A landscape with many valleys, sampled at points; each row gives a point and its height.
From any point a ball rolls to the lowest of the 2 points nearest to it. It stops when none of these is lower. Distance is the straight distance between rows; heights are no part of it.
z632: [ 23 -22 -15  18 -20  -3  -9   6  10 -12   3 -14  -4  -2   6  10   5  13
 -11 -13  -3   1  15  14 -15]  (h 807)
z919: [ 1 20  4 28 -1 -3 -5 -2  9 18 -4 -7  0  3 -4 -9 -4 14  3 17 22  3 28  5
 22]  (h 73)
z412: [ 11  -8  17  -8   5   7  -9  16   5  14   2  -5 -12  13   4 -32  10   3
 -25  12 -16 -11 -10 -16  -5]  (h 506)
z402: [-10  22   2  21   0   0   0  -7 -15  -2   3   3   0 -24 -13  -5   5 -13
  -7  24   1  -6  -4  17  15]  (h 396)
z700: [  2 -15 -14   2  -8  -5  23  12 -12  -3  -4  -6 -25   8  -8  -5   4  29
  -3 -21   4   1  -9 -15 -19]  (h 566)
z811: [ -4 -14 -28  17   2  -4   0  14   5  -3   1  -8 -19   3   2   5   7 -11
  19  -9 -26  -7   1 -16  -6]  (h 370)
z297: [ 25 -11  -9  14 -17   7 -13   4   5   2  -4  -7   4  10   4  -3  15  18
  -6  -9  10   5  24   3   6]  (h 789)
z527: [ 15  20  -3  10   6  -8  -4 -24  -6   8  -5   0  16  -4  -9 -21   9  -7
 -11  18   2   6  19  -2   9]  (h 283)
z953: [-12  19 -11   0  14  10   8  -2 -17  12   1  -9  10   8   0  21   6   6
  17 -15 -14  10  -3  -8  12]  (h 210)
z766: [  3  -6 -11   5  -1   4   0  14   4   8  -2  -1  -3  15   3   7  -5  11
  13 -16  -5  12  -6 -17   5]  (h 422)
z549: [-15  -8  16   8  -8 -14   3  -1  15 -18 -17  12 -17   6   0  -9 -14  -5
 -10  22   6 -18 -16  -4 -12]  (h 878)
z881: [ -1   2   2   7  -5   3   3  -2   9   2   4   3   8  -7   4  11 -19 -21
  -6   9  13   7   1  13  12]  (h 432)
z4: [ 12  -5  17 -15  30   9 -13   4  17  21  -3  -5   7   6   3 -14  17 -15
 -10  10 -12 -20  14   0   5]  (h 565)
z202: [  5  -7  -5 -21   5  14   7   8   8   1  13  -5   0   3   0   1  -2  12
  -7 -16 -12   1 -14  -6   1]  (h 346)
z619: [-23   7   0   3  -9  -4  -2   3 -14  -4   5  17  -5 -19  -5  -6  -8  -5
   7   3  -8  10 -11  -4  11]  (h 421)
z20: [ -8  12 -15   0   6   0  -6  -4 -22  10  16  -2  19   9   2   6 -10  -4
   1  -2 -22  19 -14 -15   9]  (h 70)
z2: [  5  -3  21  -5   9   0  -1   5  13  -3 -29  11  -4   4  -6  -2  -8  12
   5   5  -6 -17   2 -11   2]  (h 537)
z492: [-19   2 -14  28  -7   4   9  11 -14 -16 -10  -9 -24  -8  -4  -7  15  -8
   4  15   1 -25  -7  -1 -16]  (h 88)
z726: [ -9   2   3   3   7   2  10  -3  16  -8  -8   9 -20  -1   3 -15   4 -18
 -19  19  13 -29  -6  -3 -10]  (h 870)
z561: [ 11 -16  14 -27  -1   6 -30  16  19  17   1  -6  -3  16  12 -22   9  -3
 -21   0  -5   7  -3 -11 -10]  (h 469)
z300: [-16   4  -5  -4   6 -13   7   3   5 -19  10   7  -8 -13   8 -12   6 -12
 -11   7   2 -15   5  -3 -15]  (h 859)
z413: [  4 -15 -10  14 -17   5  -1  14  -5  -5 -10  -2 -27   5 -16  -3  -9  20
   7 -11 -10  -5 -16 -11 -11]  (h 607)
z121: [  8   2 -21  -2   2 -15   1  -6  17   5   5  -6  -1  11  15   5  15   5
  11 -26  10  15  21  -7  -9]  (h 249)
z526: [-13   2 -16  28  -2 -10   4   4   0  -3 -11   5 -18  -2  -1   2   3 -18
  13  11  -8 -12   2 -10  -1]  (h 256)
z779: [ -9  -1  23   3  -8   9  -6  13  22  -2 -10   4   3   1  -6  19 -18   9
  19   1  14   3  -3  11   8]  (h 527)
z518: [-10  12  16  16   8   2  -1  16  -7  27  -9  -4   3   2  -8  -1  -5  10
   5  15  25   3   6   0   8]  (h 224)
z140: [  9 -11  -6  -3  -8   4 -13   3 -26  -2  -1 -13  19   3   3  20   5   7
  19 -19 -28  12  -4  14   9]  (h 391)
z44: [ -2   6  18   4   4   5  -7  11   5  23   4 -15  16   6   3   9   1   6
   0  -5  27   2  12  15  -8]  (h 324)
z154: [ 10  17 -15  -9  21  -2  -1 -23   7  12   9   3  16  -5   7 -14  12 -24
  -7   1  -2  12  17   0   4]  (h 335)
z504: [  3   8  -1   9  -3 -17  10 -20 -20 -10  -4   5  13   9  -7  -3  -9  12
  -7   1 -10  10 -30  -3  -5]  (h 694)
z648: [  9   4   3 -10 -15 -14  -8 -16  -4 -12 -18  14   9   0 -10  -6 -13  33
   8  -4  -1  16   5  -5   3]  (h 723)
z824: [  0   1  23 -18   7  12   3  14  16  23  -2  -9   1   2  12  -5  21   9
   3 -16  32  -1  13   6  -4]  (h 404)
z234: [ 13  14  -7  26   7  -2  -6 -14  -6  13  -8 -14  16   2  -1  -5  14  18
  -2   7  10   4  27  12   6]  (h 212)
z626: [ 14 -11  11 -14  -2   3  -2   0 -21  -6 -13  10   7  -3 -11 -10   2  11
   3  -7 -32  14 -19  -2   1]  (h 663)
z436: [  2 -17  -1   3 -13 -14 -22  10  -9 -17   3   9  -3  -8   5  -7  -5 -18
   3   8 -18  16  -3  12  -4]  (h 536)
z386: [ -7 -16  16 -32   5  -9   1   3  -4  -1  12 -10   4 -14  15  -7  10 -11
  -9   3  10 -12  16  14 -28]  (h 713)
z941: [ -6  14  31   9  14  17 -10   2  17   7  -1  -5   8   2   1  -9  -5 -11
 -18  34   9 -28   6   2   9]  (h 608)
z677: [  4  -9 -19   3  -1 -12   1  -5   1   2  15   5  -6   5  12  -7  -6 -22
   2  -4   8  27  -6  -8  -8]  (h 449)
z377: [-24  14  23   2   5   6  -2   4   6  -1   1   3   5  -4  -5   1  -8   1
 -12  19   4 -21   1  -2  18]  (h 628)
z662: [  6   5  -3  -2   8   1  -5  -1  -6  12   2 -18  24   5   0  21   5  -3
  26 -16  -9  19   5  15  11]  (h 314)
z764: [  2 -13  -7   7 -18 -10   2   7  14 -24  -2  -4 -17 -10  -4   8  -6  15
  -7  -4  -1 -16  23   4 -15]  (h 827)
z34: [  0  15  13  -2  21  10  -8  -4  11  17 -12 -13   9  -6   1  -6   2  -4
 -11  15  -5 -30  20   3   8]  (h 588)
z872: [  4   9   0 -18  17   2 -14  -7  23   2   8   5  13  -1  11 -14  -9 -19
  -7   7 -10  -4  19  -5   8]  (h 384)
z573: [ 12   2 -10   2   7  17  25 -17 -12  13  -1  10  -8  14  -8   3  14  -7
  -3  -1  14   5 -17 -11   4]  (h 251)
z609: [-11  11   6  19   5  -1 -13  -1 -25  -4 -16   0  -4  -3 -11 -11  11   3
 -10  12  -6 -10   1   2  10]  (h 334)
z837: [-24   7   2  17   6  18   3   9 -21  -5  -3  -3 -21 -12  -9  -8  23  -6
  -7  11  -1 -14  -3  -2   6]  (h 252)
z163: [  0   5   6  -9   5 -20   2 -11 -28   1 -13  12  -1  -5  -9 -11   4   5
   4   3 -11  18 -22  -3  -8]  (h 680)
z954: [-10  -1  13  -4  19  -5   6   4  13   7 -17   1 -16   4   5 -12   5  11
   6   5  10  -4  -1 -19 -15]  (h 505)
z894: [-17  13   4 -17   2   9   1  -4  -5  -7  13  -1   7 -12  -7  12 -11  11
 -18   9   2 -13   2  10  11]  (h 651)
z424: [  9  -8   7 -26  -1   5  -8   1   8  -5   6  -8  14 -19  11   4   5  -1
 -18  -3   2 -14  14  16 -10]  (h 692)
z903: [ 20  -7   0  -6 -10  -1 -17  -6   9  -5  -9   2  -1 -12  -6  -1  14  28
   8 -11   0   3  33  -4  11]  (h 772)
z60: [ 13 -13  -8 -15 -16   7   0  -1  -6  -8  17   0  15   4   3  16 -19  -5
  -4 -15 -10  17 -24  11  -6]  (h 307)
z16: [ 10  16  -9 -24  11   7  18 -11  -3  -1  11  11   5  -4  -7   0   0  -3
  -8 -16 -11   1 -15  -7   5]  (h 263)
z10: [  6 -18  -2  -2 -20   5  -7  14 -12  -3  -5   2 -10   8 -11 -19  -2  11
   1 -17 -23  13 -25 -11   7]  (h 640)
z360: [ -2   8  12  -1  14   2  27  -7  -5  -1   0  -2   9  11   3  10  -9 -11
  -9   9   6 -29 -26   7 -14]  (h 374)
z842: [  5  -2  15 -27  -6  10   1 -11   8 -12   6   0  14  -4   0  11 -20  11
 -24   0  -1 -16  -1  17   0]  (h 671)
z615: [  5 -17 -18  12  -6 -10 -11  18  15   5  -8  -2  -4  13  10   8  11  -5
  29 -16 -11  10   9 -11   3]  (h 452)
z146: [ -4  -1 -37  13   3  -9  -3   9   9   5  23  -5  -3   7  15  -2   3 -13
  13 -14  10  19  15 -10  -3]  (h 373)
z629: [-14   3  -1  -4  -9  12  18  -6   1  -6  15  17  -5   8   5  12 -19 -10
   8  -4  30  12 -25   4   6]  (h 276)
z120: [  3   5  -5 -18  -6 -11  -5  -4 -22  -3  18  -5  15   4  -2   9 -19  -3
   0 -12 -31  27 -27   4   0]  (h 209)
z335: [ 14   7 -14 -23  -7  -4  -9 -17  13  -7   3  -1   3  -4  -3  18   2  23
   3  -4  -5  -1  18   2   6]  (h 754)
z718: [-20  18   1  11  23  -9  24  -6  -3   2  -8   6   5  10   3   3  -7  -5
  -7  13  10 -18  -1  -1  -5]  (h 419)
z512: [ -3   3   9  19 -13  -6   5   1  22  -4  -1   9   4   2 -10  17 -26 -12
  18   9  24  -2  -5   8  13]  (h 483)
z286: [ -3 -13  -2   1  -9 -10 -15  17   2  -3  17   2   5  -2  15   4   0 -16
   7  -8  -3  35  -5   6  -7]  (h 503)
z598: [  5 -21  20  10  -6  13  -7  16  15  -4 -21  -1  -8   1  -8  21  -4   3
   9   4  10 -15   5  16   0]  (h 564)
z848: [ -1  -2   6  13  -5 -17  -7  -8 -19 -17  -9   7  -5 -21  -4   0   1 -23
   8  17 -11   5  -1  20  -8]  (h 495)
z749: [  3   6   4   0  11  22  26 -13  -9   1  -8   8  -2  10 -12  10  12  -9
   2  -1   7 -23 -31  -5   3]  (h 317)
z537: [ -6  -1 -14  -2  -9   8   7  -3  -7 -15   3  10 -12 -15 -14  13   0 -13
  10  -2  -9   8  -4  -2  13]  (h 352)
z337: [-11  -2  20 -25  10   7   9   7  11  11  -4   2 -10  -6   6  -6   1  13
  10  -3  25 -16   5  -6 -17]  (h 466)
z236: [  9 -11 -15   8  -5  22   0  11  11   9  23  -2  -6  19   6   2  -8  -8
 -14  -6   4  10 -17  -7   6]  (h 393)
z672: [  0 -13  -5  -4  -9 -13  17   7 -14 -10  -1 -14  -4  -8  -2   8   0  22
   7 -24   0  -5  -5   8 -28]  (h 514)
z437: [  4   6  -2 -18  -5 -23 -12  -4  22 -10  -9   8   7  -2   4   0  -9  13
  12  -5   0   8  16  -5   3]  (h 737)
z608: [ -1  -8   6  -8   0 -11   0  -1 -19 -11   2 -18   4  -9   2  18   4   8
  22 -16 -18   1   0  15  -9]  (h 454)
z943: [ -8   8  -1   3  -3 -17   8  -2   6 -20  -7   1 -19 -22  -5  -3   0   3
   4  11  10 -23  17   2  -8]  (h 845)
z416: [ -4   8 -21  -4 -11  -7   5 -13  -6 -13   4  10 -11 -17  -8  -1   8  14
  11 -10   5  12  13  -9  11]  (h 243)
z369: [-19   6   7  -9  -2   4  11  -1   7  -6  21   8  12   5  10   7 -29 -17
  -4   3   5   2 -22  -2  11]  (h 366)
z638: [  6  -8  17  -4  17  11 -13   6  11  19  -2  -4  -2  18  12 -18   8   9
 -15  11  -3 -13  21 -21  -3]  (h 538)
z463: [ 11 -14  16  -3 -10  10  -1  -1   4  -7  -9   0  -5  -1  -4   2   3  -1
  10  -5  -4  -5   0   4  -1]  (h 567)
z976: [  9 -17 -26   3 -12   9   8   3   1   1  31  -2   5   9  11  15  -1 -15
   0 -17  -9  19 -12   9   3]  (h 394)
z863: [  2   8   1 -12   7  10  20 -15  -7   6  14   2   3   2   2   7  -4 -10
  -8  -8  24   5 -12   2   1]  (h 144)
z307: [ -2  11  -1  -8  -7 -11   6 -20 -17  -2   2   2  16   0  -1   3  -5  20
  -5  -4   8  15  -1   7   1]  (h 708)
z112: [  5  -3 -12  18   3  22   2  -6  -8  19  10  -2   5  12   3   1  12 -14
 -16   3  10   5 -11  -1   3]  (h 322)
z562: [-11  12   5  36  -6 -15  -6   4 -27  -6 -11   2   0 -16 -18 -11   3 -23
   9  26   2   8  -2  18   8]  (h 448)
z106: [  4 -10   8 -16   4  -7 -19   7  20   7   0   5   5  10  18 -14 -11  -8
 -24  18 -13  -4   5  -6  -2]  (h 428)
z601: [  8  -1 -21  10   2 -11   8 -18  -2   2  -8   3 -11   2  -1  -6  19   4
  23 -12   2  15  21 -17   0]  (h 81)

Where does a ball stop that starts at each point below?
z842 -> z919
z504 -> z20
z598 -> z863
z726 -> z20
z2 -> z919
z436 -> z492

Call two points neighbours if one is among the 2 nearest of the other. Go from one point of each pair to the other, from neighbour to neighbour, staying as low as possible. Name the highest point that can't be avoided.
z863 / z492 -> z615
z863 / z919 -> z463
z20 / z863 -> z976
